Points on a hilly landscape, in no order, each with its height.
A ball rolls from a point to the lowest of its 3 nearest points, and stops where none of them is lower. Distance is the straight distance between rows; heights are no part of it.
gevo (h 220):  -4 -81 -24  10   7 -20  -4  45  19 -41 -38  -2 -27  50  52
Zusa (h 447):   5 -75 -16  -3  48 -45 -31  51 -16 -45 -32  42  -2  59  36
lota (h 461): -13  10 -25   5  71 -20 -59  58  34 -15  48  44  44  26 -22
vugis (h 196):  -5  37   1   8 -66   2  22 -31 -28  12 -60 -39 -55 -35   7
bezo (h 103):   3   8  19  -7 -28  18   9 -43 -45  19  -4 -22  -4 -37   9
nubuv (h 135): -20 -25  -4  22 -38  -1  15  16   5 -19 -33 -36 -38 -11  53
boko (h 422):  16 -36  12  -4  50  -3 -39  30   2 -24  29  54  16  18   0
perep (h 209):  18  46   9  -7 -72  24   1 -77 -44  39 -47 -22 -28 -46 -33
tanut (h 263):  14  -3  18  -2  40   9 -10  18  16  -7  56  30  22   4 -16
Gake (h 118):   2  18  12  -9 -42  22   9 -55 -47  23 -18 -28 -10 -42  -5
vava (h 139): -28  22 -44   7  70 -46 -67  57  40   6  44  38  78  31 -13
dofa (h 39): -11 -23 -16 -10  78 -17 -69  56   6 -42  25  60  23  27 -17
Sino (h 194): -21  22   4  14 -50  15  27   9  10 -28 -58 -41 -68 -28  35
lur (h 255): -24 -67 -23   8  -7   3  -2  44  36 -47 -44 -21 -37  32  59
Zef (h 374):   3  25  17 -17  12  31  28 -34  -7  23  44 -11  23 -19 -33
muves (h 321):  18  55   2   1 -93   6  37 -54 -12  21 -79 -29 -80 -28 -30
vogo (h 157):   1  38   1   5 -68   3  21 -41 -33  16 -58 -37 -49 -36  -1
dukos (h 537):  -2  38   7 -21  -8  42  32 -62  -2  39  35 -27  21 -26 -57
gepe (h 120):   1  29  13 -15 -42  33   7 -67 -45  31 -15 -22  -5 -46 -19
biv (h 222):  21 -46  19   0   9  -1  -9   7 -18  -8  18  23   5   6  32
lobaf (h 241):  -6   3   6  10 -48   0  16 -21 -32   9 -27 -32 -26 -30  29
zazep (h 242):   3 -36   8  12 -19  -5   6  -2 -22  -1  -4 -10 -10  -5  50
mibo (h 525):   5  58   5  11  34 -27  10  17  35  33  60  17  61  12 -29
neb (h 290):  12  -1   7   3  50   1 -24  35  22 -16  55  40  26  14 -17
Miz (h 147): -16 -43  -7  20 -26  -4   9  25  12 -24 -30 -24 -31   5  54
Kif (h 244):   7 -79 -14   5  23 -33 -20  42  -2 -33 -26  22  -9  54  42
biz (h 264):   0  51  -5  14  42 -35 -15  37  40  22  55  29  68  14 -20
zopa (h 286):   7  29   7   7  45  -9  -6  29  31   8  61  26  40   9 -26
Tulap (h 601):   1  51   4 -25 -43  59   7 -89  -2  43   4 -28  12 -47 -71
gud (h 398):  11  48  11 -21 -59  46  -2 -88 -31  38 -21 -20  -4 -50 -51
Nefi (h 257):  14  -1  24  -5  31  19   8  -1   4   4  55  14  19  -5 -15
rabed (h 288):  22 -59   9  -4  33 -14 -28  25 -14 -22  11  43   6  28  26
marur (h 174):   2 -66  -5  14 -10 -18  -6  21  -4 -20 -15   2 -15  26  53
Kadap (h 19):   7  51   8   2  32  -6  28   5  30  34  62   4  47   6 -37
Vuges (h 344):   7  38  17   0  38  -1  17   7  28  18  63   7  36   4 -34
fofol (h 23): -15  29   2  11 -57   3  33  -8  -9 -10 -57 -41 -62 -32  19
zuzap (h 268):  11   2  28 -12  18  29  15 -18 -11  11  47   2  16 -17 -14
noze (h 608):  -5  60 -10 -18 -28  34  35 -80  23  63  26 -32  38 -18 -79
dudo (h 342): -25   1 -38  -3  83 -28 -70  62  29 -20  39  44  51  31 -24
kizu (h 609):  -1  24  17 -23 -16  43  15 -62 -25  27  19 -20  12 -36 -32
kuno (h 208):  18 -57  14   5   5  -8  -9  10 -18  -9  10  19   0  15  38
Nosi (h 564):   2  42  10 -10  18  17  41 -26  14  40  53 -14  38  -6 -48
fel (h 335):  -9 -82 -32   0  44 -43 -10  65  10 -58 -52  11 -23  73  46
mife (h 272):   0 -10  -6  -2  64 -10 -54  47  22 -28  42  52  28  23 -21
basod (h 684):   3  62   2  -7  11  -6  51 -32  25  58  48 -12  56   4 -53
sunog (h 197):   2 -76 -14  10   6 -29 -11  33   2 -26 -23  10 -13  44  51
geti (h 246):  -8  40 -23  13  51 -42 -41  46  41  21  49  37  74  21 -15
Bepi (h 227): -10  42   1  10 -65   5  35 -16 -14  -6 -67 -37 -71 -36   9
Zepe (h 235): -25 -46 -12  16 -25  12   9  36  32 -47 -45 -29 -44   4  58
poge (h 247):  15 -67  -4  -7  47 -30 -44  40 -19 -37  -6  52   9  45  21
fugav (h 239): -17 -84 -31   0  22 -17  -4  56  27 -54 -51  -7 -33  59  50
Ledid (h 635):  -3  60   2 -13   1  11  49 -49  22  56  42 -24  49  -3 -63
Tonod (h 177):  12  46   3  -1 -79   8  15 -56 -38  30 -57 -28 -43 -40 -18
gomo (h 137):   9 -55  -8 -11  66 -26 -58  47 -16 -45  -7  63  15  39   9
guri (h 129):   0  23   5   2 -56   6  13 -41 -44  20 -38 -32 -28 -38   9
lavu (h 243):  15 -25  27  -6   7  17   3 -14 -19   0  32  14  10 -12  14
bosag (h 411):  -1  48  14  -6 -68  26  51 -16   9 -19 -85 -33 -92 -34  -3
Leso (h 146): -15 -10  -3  20 -46   0  16   6  -9 -13 -37 -38 -40 -21  48

Call two points neighbours if one is among the 3 nearest of the other. Go from one point of each pair to the other, from neighbour to neighbour, staying as low as possible. Name the highest point that can't be avoided.
Kadap, nubuv -> Vuges
fofol, dofa -> rabed
bezo, vava -> zopa
bezo, nubuv -> vugis
fofol, nubuv -> Sino

Two balls start at each pair of points below. Name the first point that both come to, or write -.
poge, boko -> dofa
gud, Zef -> -
Tonod, Tulap -> bezo
kuno, lur -> marur
fel, Kif -> sunog

Write out the way that a ball takes from each point below.
rabed -> kuno marur Miz nubuv
muves -> vogo guri Gake bezo
biz -> geti vava
zazep -> marur Miz nubuv
